Each row is a point on a tangle of strands that fork and nearly touch. The rows are in no order.
(in the rows, 128 means zero)
Points whose rows are less than 91.6 apart are linked; no others are. Some points are linked to none.
z_158: [135 102 137 127 140  35 102 144  95 119 148 146 128  84  79 135 145  77
  89 109 137]
z_808: [102 115 119 109 131 110 126 177 132 155 106 109  86 117 115 146 146 164
 121  89 176]
z_447: [147 103  88 107 145 184 107 121 135 158 106  63 128 103 122 125 159 126
 151  83 101]
z_98: [128  84 127 125 170  97 131 138  91 117 114 136 140  89  93 128 115  97
 112 112 172]
z_174: [102 141 105 118  86  93  93 203 198 141 126 155 108 129  93 167 120 138
 131 129 128]
z_887: [118 157 131 147 127 167 157 100 171 110 104 136 118 161 163 121  85 187
 182 137 146]
z_588: [135 121  86 102 176 149  64 154 183 147  77 106 123  87  97 124  73 118
 124  78 126]
z_604: [122 127 137 154 121  49 100 156  94 120 149 178 145 120  89 124 148  62
 104 126 151]
z_600: [124 165 140 117  81 134  98 122  90 117 181 159 140 161 162 124 153 108
 108 196  53]
z_768: [153 157 117 120 181 172 128  97 169 107 134  88 151 116 195 147 110 149
 145 145  76]
z_179: [ 94 105 138 147 189 132 150 135 101 136  72 152 129 127  89 124  81 133
 156 124 202]
z_897: [144 181  99 122 100 147  97 117 123 134 162 127  95 115 135 142 111 161
  85 185 152]
z_700: [141  86 155 126 151  99 157 118 146 130 138 124 141 144 204 153 177 162
 173 101  47]
z_979: [128 136 138 147  68 130 141 144 129 147 137 181 140 175 116 116  88  90
 140 167 154]
z_640: [192 164 171 107 126 128 120  82  86  91 176 121 118  92 120  92 110 106
  65 190  86]
z_272: [137  93 145  89  83  95 146 105 116 121 173 112  88  92 145 157 182 165
  89 125 114]
z_746: [125 123  95 149 123  80 160 141 177 150 152 186 124 129 150 143 117  99
 169  63  88]
z_200: [144 103 104 168 157 137 138 114 121 142 142 111 165 134 163 119 159 128
 176 122  86]
z_370: [144  65 154 100 148 119 164  84 168 154 102 133  82  93 151 145  55  99
 147  97 111]
z_574: [110 148  92 133 156 138 116 126 138 161 126 114  62 105 150 131 149 202
 136 108 154]
z_494: [171 104  99 117 162 104  94 126 148 115 125 121 154  55  90 128  90  49
 114 108 108]
z_403: [112  98 165 131 105 168 155 116 165 120  84  75 151 158 129 137 165 135
 181 119  96]
z_635: [119 170  42 143 120 158 125 149 157 165 174 148 137 136 148 156  86 110
 146 157 116]
z_244: [129 127 121  90 107 179 132 105 167 129 120 110 100 106 128 156  90 145
 131 153 141]
z_862: [127 156 113 155 101 160 157 111 155 128 124 154 145 164 137 111  81 163
 181 174 150]
z_985: [146 128 141 171 167 116 163  86 126  97 118 152 143 152 178  93 106 165
 174 129 138]
z_139: [109 172 170 108 126 163 183 114 167  64 104 117  79 143 136 107  76 183
 122 135 139]
z_108: [119 160 162 140 158 117 143 144 116 103 150 128 190 197 170 130 200 139
 123 123  89]
z_687: [126 148 113 100  93 193  51 150 114 164 138 110 117 117 115 147 125  88
  91 178 132]
z_432: [122  82 128 108 184 104 117 127 129 135  66 116 116 104 101 128 111  97
 129  48 113]
z_920: [140 123 112 163 141 121 124 132 100 144 184 116 181 146 163 126 175 121
 139 138  78]
z_793: [ 98 104 179 120 110 118 175  76 144  86  87 115  93 134 139 123 131 172
 159 106 121]
z_743: [126 140 111 150 114  96  51 176 143 143 120 140 160 134  81 115 163  75
 129 121 106]
z_485: [119  82 127  92 107 173 130 138 139 158 113  85 119 117 110 138 177 126
 137  84 116]
z_69: [113  83 123 147 117  74 143 149 149 121 102 152 166 125  75 119 152  69
 157  80 125]
z_132: [129 129 165 143 132 110 139 130 113  91 148  91 171 157 171 145 216 142
 103 119  70]
z_320: [136 151  31 154 145 145 120 160 138 188 117 133 158 151 114 121 146 122
 161  58 114]
z_25: [120 157 171 112 113 119 139  91  84  78 133 109 106 119  93 113 139 160
  87 146 156]
z_442: [124 138 111 137 186 129 115 128 172 190  88 144  93 108 141 122  77 141
 153  51 147]
z_826: [ 98 152 110 140  82  79  99 192 113 155 169 150  95 158 104 158 163 130
 103 132 152]
z_598: [157 174 135 171 198 112 160 119 105  89 133 148 173 186 175 110 157 160
 132 118 138]
z_682: [141 149 111 126 172 158 109  98 156 174 118 110  72  86 154 135 115 176
 144  88 134]
z_408: [150  84 127 100  96 142 136 105 143 123 133 106 125 101 130 142  97  74
 127 146 115]
z_707: [115 135 141 117  87 129  75 137  70 154 164 124  92 115 132 140 210 124
  82 152 124]
z_575: [101 107 166 143  80  91 176 120 101 118 143 151 101 153 136 114 182 193
 151 119 149]
z_729: [153 193 149 152 196 146 175 133 135  84 115 142 136 186 185 109 123 178
 119 112 139]
z_770: [149 140  99 134 143 125 126 114 129 137 130 135 110 104 124 132  63 103
 121 157 179]
z_481: [121  77 108 102  93 141 161 140 162 145 145 119 122 121 153 155 121 104
 159 105  77]
z_833: [139  71 129  95 177 132 147  90 116 114  86 125 143  87 100 141  50  85
 126 142 157]
z_928: [196 132 140 129 177  95 153  89 125  81 163 163 172 144 190 119 101 145
 152 159  68]
z_810: [104  98  99 100  92 123 159 164 164 161 146 133 109 130 147 163 155 134
 139  65  85]
z_422: [143  84 132 160 126 120 155  97 113 123 107  95 143 122 136 115 163 118
 169 103 104]
z_183: [129 151  95 137 177 136 141 118 148 203 124 140  66 104 154 121 111 170
 145  50 130]
z_395: [101  80 169  92 100 131 180 100 132 117 104 154  88 132 118 122  88 156
 157 124 165]
z_456: [140 115 153 109  71 155 137 100 128 108 147 126 133 121 140 131 118 113
 115 160 102]
z_83: [129 146 101  80  67 134 132 153 158 135 178 166 104 110 145 180  78 114
  93 163 115]
z_64: [121 142 152 124 109 135 146 100 120  97 118 103 118 123 127 116 174 163
 107 139 146]
z_75: [142 120  92 138 167 141 130 132 169 146 104 144 121 107 134 127  68  89
 162 100 157]
z_368: [151 131 118 159 107 150  86 110  82 150 160 129 163 137 139 110 135  64
 120 163 122]
z_534: [126 141  60 170 162 147 123 148 130 169 119 139 122 134 127 123 142 151
 155  86 147]
z_904: [130 110 179 124 159 120 174 137 158  98 111 118 151 179 184 143 197 158
 171  97  68]
z_624: [103 152 138 107  91 185  60 149 108 165 111 113 119 147  97 138 116 116
 110 187 171]
z_927: [158 136  77 130 169  77 103 126 163 137 147 170 116  90 136 144 113 108
 131  57  83]
z_208: [139  93 138 126 163  92 148 112 166 150 130 151  76  98 150 145  83 107
 144  59 110]
z_853: [ 95 121 151 147 121 128 108 133  64 151 109 109 142 136  77 115 192 143
 128 129 187]
z_53: [137 152  54 155 139 125  76 180 131 168  98 124 161 145  86 114 159 111
 131  79 140]
z_112: [ 90 123 156 167 108 117 140 110  94 131 122 126 134 140  96 110 175 175
 140 125 179]
z_856: [136 153 167 153  97 159 140 106 109  88 110 124 166 175 112  86 141 123
 129 155 115]
z_921: [144 120 143 168 100 101 150 109  91 110 177 169 161 167 164 108 146 135
 125 170 101]
z_265: [101  94 144 154 115 154 178 123 146 143 102 143 110 149 144 117 126 150
 191 109 144]
z_571: [ 63  95 168 105 141 109 152 160 115 115  80 152 113 119  91 155  72 152
 117 134 178]
z_211: [127 153  83 125 139 141 112 151 142 162 138 123  73 108 131 158 107 188
 116 121 184]
z_240: [108 171 176 139 102 129 164 149 100  76 128 121 115 183 150 115 188 180
  81 124 139]
z_871: [ 79  90 173  80 114 156  88 162 109 143  93  75 125  98  73 153 154 138
  82 140 146]
z_832: [125 203 126 110 171 170 162 154 158  93 125 112 116 161 180 142  98 190
 103 145 105]
z_33: [147 128 101 120 131 134 109 114 110 145 169 112 105  77 135 140 146 145
  91 120 134]
z_848: [160 152  61 164 166  80 120 130 148 130 161 182 117  94 134 140  92  94
 144 101 125]
z_333: [ 92 116 121  98 132  89 115 180 159 146 113 155  58 106 119 151 120 177
 112  81 158]
z_444: [126 122 109 132 106  55  58 179 138 143 138 160 154  98  68 116 153 109
 130 118  99]
z_930: [ 96  83 147  90 165 113 107 150 163 127  53 118 126  93  73 134  93  88
 135  67 105]
z_706: [133 165 178 131 154 101 168  82  85  69 137 120 112 121 126  84 138 169
  93 135 153]
z_873: [138  96 159 118 137 151 146  76 134  89  66  36 149 136 124 114 171 110
 126 129  95]
z_595: [171 109 113 145 195 125 133  90 140 148 109 133 118  90 135 123  62  66
 159  94 141]
z_180: [119 110 190 135 123 152 187 118 173  75  67 111 145 180 155 108 124 150
 172 113 106]
z_463: [ 97 114 146  97 108 179  67 157 114 169  99  85 138 116  76 134 154 111
  99 164 166]
z_747: [122 126 110 148 159 121 134 137 138 139  90 157 118 123 109 119  79 104
 171 115 199]
z_10: [ 92 182 154 125  92 153 138 148 121  95 142  89 118 167 147 135 183 167
  85 142 114]
z_430: [163 113 122 124 112 153  93  98  86 147 157  80 143  91 121 132 167  82
  98 143 104]
z_605: [ 92 156 182  74 108 151 166 105 146  80  96 113  86 125 104 130  98 194
 120 140 163]
z_656: [151 151 132  94 121 149  91 103  96 132 153 129 122  98 108 118  79 104
  79 196 159]
z_284: [120 128 131 116  88 132  79 124  83 150 198 123 143 138 179 141 170  85
 102 176  49]
z_274: [141 124 146 105 159 118 153 103 168 101 151 128 148 150 198 153 144 157
 142 124  62]
z_7: [138 135 120 112 128 125  82 145 116 140 135 126 122 110 107 140  91 100
  87 166 175]
z_772: [105 124  78 103  91 128 127 184 138 169 128 126 104 148 126 143 183 161
 133  58 104]
z_50: [175 123 137 158 142 137 143  68 107  97 142 119 185 148 137  78  93 100
 138 159 115]
z_857: [132 120 103 168 148 160 121 115 100 153 107 110 156 127 108 106 148  98
 162 121 168]
z_381: [158  75 119  97 157 108  92 134 126 130 113  93 147  61  91 136 133  49
  89 111 102]
z_926: [117 123 133 142 109 142 165 146 163 128 146 151 166 192 175 133 144 158
 183 158  90]
z_51: [182 114 118 171 149 115 155  98 102 114 167 161 178 136 171  99  86 113
 150 167 113]
z_194: [144 105 137  81 135 172 129  59 154 115  96  67 117  85 131 132 100 120
 134 136 124]
z_714: [177 126 147 122  98 105 118  88  70 114 182 132 132 104 143 104 124 109
  80 177  85]
z_283: [141 144 160 128 166 133 160  68 133  69  85 113 136 128 141  83  85 147
 137 121 139]
z_565: [ 99  71 138 121 110 143 138 156 141 148  88 134 145 140  89 129 135  76
 167 102 145]
z_496: [ 90 102 119 132 165  78 104 181 105 130  90 121 158 112  69 106 164 116
 103  74 133]
z_325: [122 125  93 107 184 158  83 156 146 156 102  96 121  91 107 120  91 131
 121 113 166]
z_219: [121 116 124 165  92 125 140 145 106 151 135 151 145 161 112 112 159 115
 149 134 165]
z_665: [105 123 102 133  82 147 117 174 120 171 142 124 125 139 113 144 185 133
 131 106 118]
z_863: [131 103 161 111  70 125 116 114  93 132 159 105 112 110 130 149 195 136
  91 141  99]
z_942: [130 149 147 121  81 129  79 114  70 139 158 139 112 123 124 121 154 132
  89 172 134]
z_221: [119 140 109 177 132 115 138 120  84 146 134 116 126 140 125 103 191 173
 148 116 173]
z_452: [ 93 207 170  92  95 161 130 127 110  94 124  96  84 134  89 111 152 158
  63 157 163]
z_310: [ 65 119 142 132 143  77 135 187 145 110  98 168 110 125  88 158  89 165
 114 133 182]
z_525: [136 152 102 135 154 179 108  98 143 127 138  86 150 111 157 128 142 149
 143 152 104]
z_470: [159 133 174 118  86 128 105 102  84 108 171 152 135 144 130 108 135 111
 109 187  61]
z_716: [132 145 106 155  76 149  80 130  65 148 162 155 124 166 136 109 155  57
 118 171 127]
z_354: [137  90 126  94  91 100 136 138 135 136 167 133 106  80 135 165 148 100
 103 104  98]
z_58: [ 83 110 123 133 141  57  84 185 159 127  88 149 135 112  77 120 114 152
 137  90 130]
z_554: [145 115 119 157 142 154  95 102  87 144 131 110 160 109 104  98 131  62
 123 149 152]
z_844: [136 107 124 113 158 110 104 120  80 138 156 117 111  71 116 132 142 123
  73 128 159]
z_658: [135 218  72 153 109 171 112 113 139 143 154 123 130 166 137 138  74 161
 136 191 126]
z_668: [143 127  74 160 177  85 140 131 136 163 165 157 104 106 165 127 142 120
 139  45  79]
z_379: [132 180 124  97  83 134  91 110  94 139 187 132  96 114 142 141 143 158
  77 179 118]
z_385: [124 115 121  90  87 167 121 144 146 144 124 103 120 104 130 150 135 136
 126 134 120]
z_126: [ 86 117 124 135 165 129 113 161 126 135  80 127 146 113  82 140  76 123
 121 140 190]
z_867: [120 167 137 138 107 139 131 127 125 106 148 114 135 141 151 126 161 170
 116 151 104]
z_43: [151 142  64 122 169 122  68 154 187 141 119 139 120  84 121 135  92 107
 117  93 112]
z_489: [118 150 101  93 129 184 112 138 187 153 101 111 100 111 118 155  63 148
 132 157 183]
z_633: [123 158 137 166 139 168 123 101 105  98 101  96 165 153 117  91 141 127
 132 147 149]
z_880: [139 164 141  99  98 157 147 101 139 104 137 136 106 122 110 103  76 162
 107 172 141]
z_542: [102  97 138 140 149 108 102 163  69 151 106 109 144 109  70 119 185 114
 104 110 164]
z_141: [118 116 121 159 165  91 120 136  91 143 117 142 127 108  97 114 139 112
 112 127 206]
z_950: [175 168 139 168 208 129 136  65 117  86 122 116 131 122 195 103 118 153
 132 112 109]
z_415: [112 133 120  82 121  91 119 187 186 130 137 156  52 108 123 169  88 159
  99 113 166]
z_821: [138  84 132 131 103  90 178 128 123 120 155 168 120 129 142 135  96 112
 133 123 138]
z_131: [153 134 134 148 133 102 124 125  82 138 203 156 183 151 178 123 154 114
 125 171  68]
z_663: [145 102 126 121 164 153 130  84 153 133 111  82 117 101 159 143 148 151
 154  84  66]
z_118: [152 156 178 131 174 137 181 117 129  50  95 116 110 157 152  87 102 156
 111 116 136]
z_995: [171 130 100 133 157 151 114  87 119 131 143 112 132  78 144 129  89 116
 127 145 148]
z_353: [134 192  44 157 135 164  82 152 131 177 165 127 127 149 131 167 111 113
 125 162 151]
z_164: [135 187 154 105 144 167 175 135 175  78 121 143 102 167 171 122  71 179
 122 140 101]
z_996: [132 132  89 116 142 160 104 158 128 168 116 101 119  97 105 129 144 125
 118 114 160]
z_705: [123  70 158  98 121 149 167  92 173 153 107 108  79 102 150 158  97 132
 147  95 103]
z_872: [ 65 125 132 144 130  88 104 195 118 142  95 147 112 154  78 146 135 149
 121 126 188]
z_406: [108 162  93 152 162 167 138 140 178 156 129 113 135 151 180 127 139 182
 192 137 102]
z_296: [128 167  94 152  94 130  76 144  72 171 181 133 125 144 145 146 167  95
 102 161 118]
z_669: [118 116 115 141 148  82 150 129 175 163 135 178  77 126 151 124 106 134
 167  42 113]
z_399: [158  80 118 127 178 134 138  81 106 127  96 103 139  92 110 120  89  69
 149 122 147]
z_905: [138 138  68 149 159 131 133 125 130 159 153 144 106 115 161 146 118 137
 145 112 133]
z_113: [156 117 156 118 156 116 151 111 135  89 150 111 179 158 183 147 183 120
 133 138  58]
z_36: [153 207 123 146 170 191  90 107  96 105 141  85 176 154 146 107 144 106
  93 166 105]
z_730: [112 112 116  95  75 161  83 172 141 167 147 115 133 111 103 165 163  52
 105 128  82]
z_356: [109 138 182 170  86 135 167 124 104  87 117 139 158 197 118  87 170 145
 137 148 132]
z_233: [141  83 119 104 167 106 131 112 122 161 105 109 110  92 124 121 158 108
 132  35 109]
z_655: [132  98 107 154 114  72 149 144 144 133 150 171 145 132 104 122 139  86
 161  66 111]
z_988: [131  84 179 140 114 121 173 108 155  94  98 130 153 172 169 128 157 151
 186 109  86]
z_117: [143  86 156  69 137 157 139  72 121 112  86  96 133  96 101 137  71 112
 127 150 147]
z_785: [148 177  55 138 125 126 137 129 136 145 190 163 123 124 158 159  56 134
 122 168 131]
z_718: [135  78 161  95 106  94 156  90 117 118 148 128  82  97 148 133 128 142
 109 127 128]
z_103: [ 89 121 150 123  89  78  98 194 112 137 149 150 108 129  93 144 170 108
  85 132 158]
z_878: [123  93 160 136 133 178 160  79 169  90  65 104 147 153 143 117 123 133
 183 119 106]
z_581: [113 108 122 107 114  72  82 179 182 122 118 145 123  96  84 131 109 139
 146 122 121]
z_59: [184 124 167 129 132 112 167 103 126  78 146 149 161 149 152 108  95 127
 140 154  69]
z_804: [162 119  87 144 157 109  75 147 155 141 112 143 180  85  94 119 115  61
 137  88 107]
z_608: [137 145 152 166 132 111 163  99  96  96 141 150 144 154 144  83 123 165
 141 140 146]
z_868: [120 106 153  96 101  78 128 141 105 116 162 162 100 105 121 146 116 109
  69 137 155]
z_440: [ 89 101 167  89 107 101  94 174  98 137 133 144 109 113  92 149 127 113
  70 154 159]
z_834: [182 112 151 129 135 133 150  82 140  80 114 104 171 134 134 109  87 100
 121 166  77]
z_437: [ 93 179 139  87  94 152 135 115 136 106 106  97  77 123 105 134 139 191
 105 151 171]
z_911: [ 98 141 174  94  79 161 108 118 100 120 119 112 125 129  88 125 144 135
 104 168 155]
z_560: [121 178 120 188 134 177 133 125 133 107  91  95 185 174 133 107 160 141
 160 151 130]
z_471: [140 145 143 150 111 134 173 132 152 112 119 177 167 197 162 107  96 169
 183 166 117]
z_740: [143 162 150 157 197 134 135  78 160 115 119 117 109 121 201 120 121 185
 147 101 108]
z_842: [101 132  96 101  55 139 130 189 192 149 133 161  94 143 123 184 105 135
 137 129 134]
z_438: [125 182 134 117  65 175  85 135  99 153 122 153 104 179  93 123 100 127
 122 199 161]
z_300: [114 113 165  84 121  88 173  85 100  89 119 147  81 100 127 123 124 176
 114 121 158]
z_135: [159 186 124 149 221 139 141 128 111 103 142 112 196 168 181 126 179 142
 114 119 108]
z_281: [147 155 170 146  98  96 162 123  98  86 159 169 142 158 144  99 150 162
 114 155 108]
z_774: [139 132 118 130 113 150  81 113  88 145 185 102 143 105 148 135 183 108
 102 159  64]
z_822: [137 155  95 112  85 139 147 126 140 136 173 158 109 130 154 144  66 143
 125 173 135]
z_846: [137 191 109 145 134 177  88 102 124 128 144  93 162 126 150 118 135 121
 110 185  91]
z_241: [128 137  97 148 128 170 107 128 120 170 117  92 134 128 104 122 177 143
 144 124 154]
z_631: [153  83 111 120 125 150 129 106 118 146 136  98 150  99 136 128 136  82
 128 124 105]
z_827: [127 161 111 170 186 146 129 110 151 125 122 122 132 144 187 121 143 196
 176 110 114]
z_449: [122  75 126 116 121 118 153 131 152 141 158 127 118 122 188 148 157 147
 160 110  57]
z_540: [158 123 128 114 152 124  92  89  78 131 157  99 128  74 114 127 116 103
  77 174 157]
z_93: [103 118  98 118 138  90  94 170 143 137  85 143 150 125  78 109 156 143
 130  50 129]
z_967: [126  70 140 115 116 123  97 133  86 146 113  94 149 119  89 125 166  40
 108 117 125]
z_997: [ 88  99 142  93 123 123  90 195 122 146 105 109 103  98  89 147 149 159
  84 108 150]
z_445: [164 133 138 132 170 108 170 107 151 111 150 166 181 169 206 131  93 156
 188 148  79]
z_984: [133 111 125  82  80 102 139 144 156 115 164 154  90  82 133 178  99 105
  93 126 114]
z_719: [136 150 100 133 116 150 105 139 102 166 177 119 130 119 143 155 160 137
 101 154 133]
z_732: [110  96 147 143  92 118  88 153 109 148 125 133 159 138  82 119 148  36
 123 127 130]
z_119: [149  90 119 128 175  81 133 116 105 129 118 113 123  76 114 124 155  95
 111  76 141]
z_978: [ 84  94 151 129 168 119 118 165 114 105  69 131 134  88  68 151  88 135
 105 121 156]
z_133: [110 133 181 143 112  96 182 126 114  80 127 119 108 170 154 121 186 195
 121 111 131]
z_457: [ 97 122 120 124  48 144 165 163 178 154 144 162 114 169 145 157 104 150
 161 154 129]
z_555: [146 168 153  85 142 167 177 118 183  77 109 136 148 179 177 140  63 149
 142 143  71]
z_545: [126 165 165 145 164 119 189 121 105  59 115 134  90 151 130  74 122 193
 103 123 150]
z_206: [124  80 172 148 145 125 164  72 126 101  66  65 153 134 124 107 166 118
 170  93 102]
z_516: [186 135 120 157 180 134 137  60 112 111 136 125 145 104 167 103  89 134
 136 133 126]
z_931: [ 91 121 133 124  48 120 150 168 164 144 132 179 120 180 105 144 105 109
 141 150 162]
z_280: [134  98 127 136 130  80 149 129 134 104 144 149 127  99 113 138 117  87
 123 115 149]
z_222: [146 101  98 176 130 101 164 131 121 136 179 173 165 146 175 123 108 104
 152 147 107]
z_197: [163 123 134 153 167 125 158  61 117  96 112 142 133 122 145  90  79 140
 163 147 159]
z_903: [152  88  84 125 176 175 111 118 127 159  81  81 138  95 111 105 116  88
 149  84 118]
z_30: [165 189 131 166 197 145 119 115  95  82 145  99 181 145 154 113 155 124
  90 148 113]
z_142: [116 147 127 155 156  77  92 169  78 138 135 143 126 134  81 126 118 105
  84 163 196]
z_166: [139 156  95 168 163  73  60 169 110 134 139 140 140 108  83 117 127  90
  90 144 167]
z_579: [127  63 130 113 115  95 138 136 119 132 120 113 145 120  89 125 157  57
 137  79 112]
z_699: [128 130 187 154 109 120 160 151 114  87 130 131 178 199 145 115 192 135
 127 129  99]
z_751: [105  82 167 127  89 124 179  87 161 112 109 135 131 159 135 111 122 148
 185 127 118]
z_917: [112 115 121 146 106 145 110 177 147 152 103 134 164 146  85 130 133  62
 147 118 143]
z_603: [148 173  53 149 168 117 104 151 166 169 140 152 123 103 137 148 105 110
 145  97 121]
z_529: [129 165  82 167 137 102  62 170 111 146 119 133 157 130  86 104 143  79
 125 125 148]
z_507: [ 95 152 107 141 102  99  95 207 136 166 122 128 110 161  81 146 148 133
 114 131 179]
z_836: [137 114 148 127 154 131 159 117 171 104 136 157 189 189 187 147 133 142
 207 143  78]
z_982: [103 107 111 144  99 134 153 165 153 164 103 150 101 148 118 126 119 138
 180 112 177]
z_497: [103 139 100 117  64 172  96 185 129 176 141 122 125 153 112 159 175  78
 130 129  97]
z_316: [101  90 160 148  75 103 168 117  92 132 128 133 135 157 110 109 174 143
 153 128 159]
z_259: [135 120 141 114  89 138 140 118 108 127 128 166 140 152  91 103  55  88
 124 181 156]
z_278: [117 131 163  88  47 150 122 119 120 125 139 129 112 134 103 126 111 129
 100 182 118]
z_752: [153 113  63 133 161 145 112 132 142 151 108 113 162 104 107 122 117  73
 149  66  98]
z_263: [ 95  95 183 101 130 104 164  78 106 112  96 118  80 106 115 126 145 189
 140  99 148]
z_134: [112 187 120 136 146 163 164 132 161  93 119 115 129 162 173 139 137 186
 129 119 129]
z_797: [122  84 132 102  92  98 127 151 156 132 129 133 128 102  96 151 147  71
 111 101 110]
z_232: [144 153 149  95  99 145 132 124 105 131 139 162 120 127  87 107  43 143
 106 187 167]
z_895: [114 115 116 165 103  72 139 149  96 135 153 172 137 149 112 116 162  84
 129 120 158]
z_892: [116 120 131  85 107 113 122 157 156 113 139 154  78  97 121 157  54 146
  86 154 173]
z_983: [ 78 168 190  92  87 176 130 110 117 102  85  97 116 154  72 110 157 147
  94 158 163]
z_147: [ 95  82 130  99 138 131 122 176 153 140  76 112 138 127  72 129 134 103
 142  76 130]
z_345: [111 161 139 157 130 152 164 112 153  93  88 112 120 174 148 103 136 178
 161 117 146]
z_162: [142 129  82 172 150  77 160 128 131 124 176 190 133 118 167 128  91 107
 148 122 130]
z_693: [122 158  98 161 144 108 127 132  96 146 139 134  89 116 147 125 179 204
 136 104 169]
z_234: [143 113 154 106 157 163 124  59 131  98  72  42 133  90 111 119 132 113
 121 126 115]
z_223: [139 123 152  70  82  96 142 136 115 121 164 162  86 107 118 141  76 139
  75 165 154]
z_531: [118 112 132 130  81 112 165 126 123 141 151 160 105 143 130 130 109 147
 135 137 165]
z_18: [121 158 131 102  75 184  70 114 113 148 138 106 129 137 128 131 142  98
 117 192 104]
z_5: [138  79 143  99 162  70 100 147  94 115 135 111 135  69  91 145 146  77
  61 125 120]
z_980: [119 150 123 121 159 176 128 105 198 130 125 108 135 143 188 145 127 162
 172 120  74]
z_762: [147 201 109 143  78 170 104 130 124 147 146 144 115 189 117 122  82 144
 132 201 145]

Follow the links from the first point to the second, and from the first to the third. Name the last point that the two ways share.
z_531 / z_296 / z_746 | z_98
z_208 / z_43 / z_821 | z_98
z_10 / z_603 / z_978 | z_197
z_693 / z_752 / z_234 | z_316
z_51 / z_280 / z_719 | z_603

A fork is a point with three links. Follow the links from the first point to the second and name the forks in between, in order.
z_449 / z_633 | z_700
z_234 / z_693 | z_197 > z_316 > z_112
z_265 / z_356 | z_751 > z_988 > z_700
z_716 / z_444 | z_603 > z_529
z_770 / z_842 | z_516 > z_197 > z_316 > z_112
z_729 / z_540 | z_516
z_437 / z_534 | z_164 > z_848 > z_603
z_574 / z_5 | z_112 > z_316
z_846 / z_534 | z_516 > z_603
z_571 / z_687 | z_624

A fork is a point with three links, a tip a point with one. Leave the first point through the second and follow the links. Name the first fork or tip that comes.
z_259 / z_979 | z_112
z_507 / z_826 | z_624
z_452 / z_983 | z_640
z_826 / z_507 | z_197
z_752 / z_804 | z_316
z_134 / z_345 | z_848
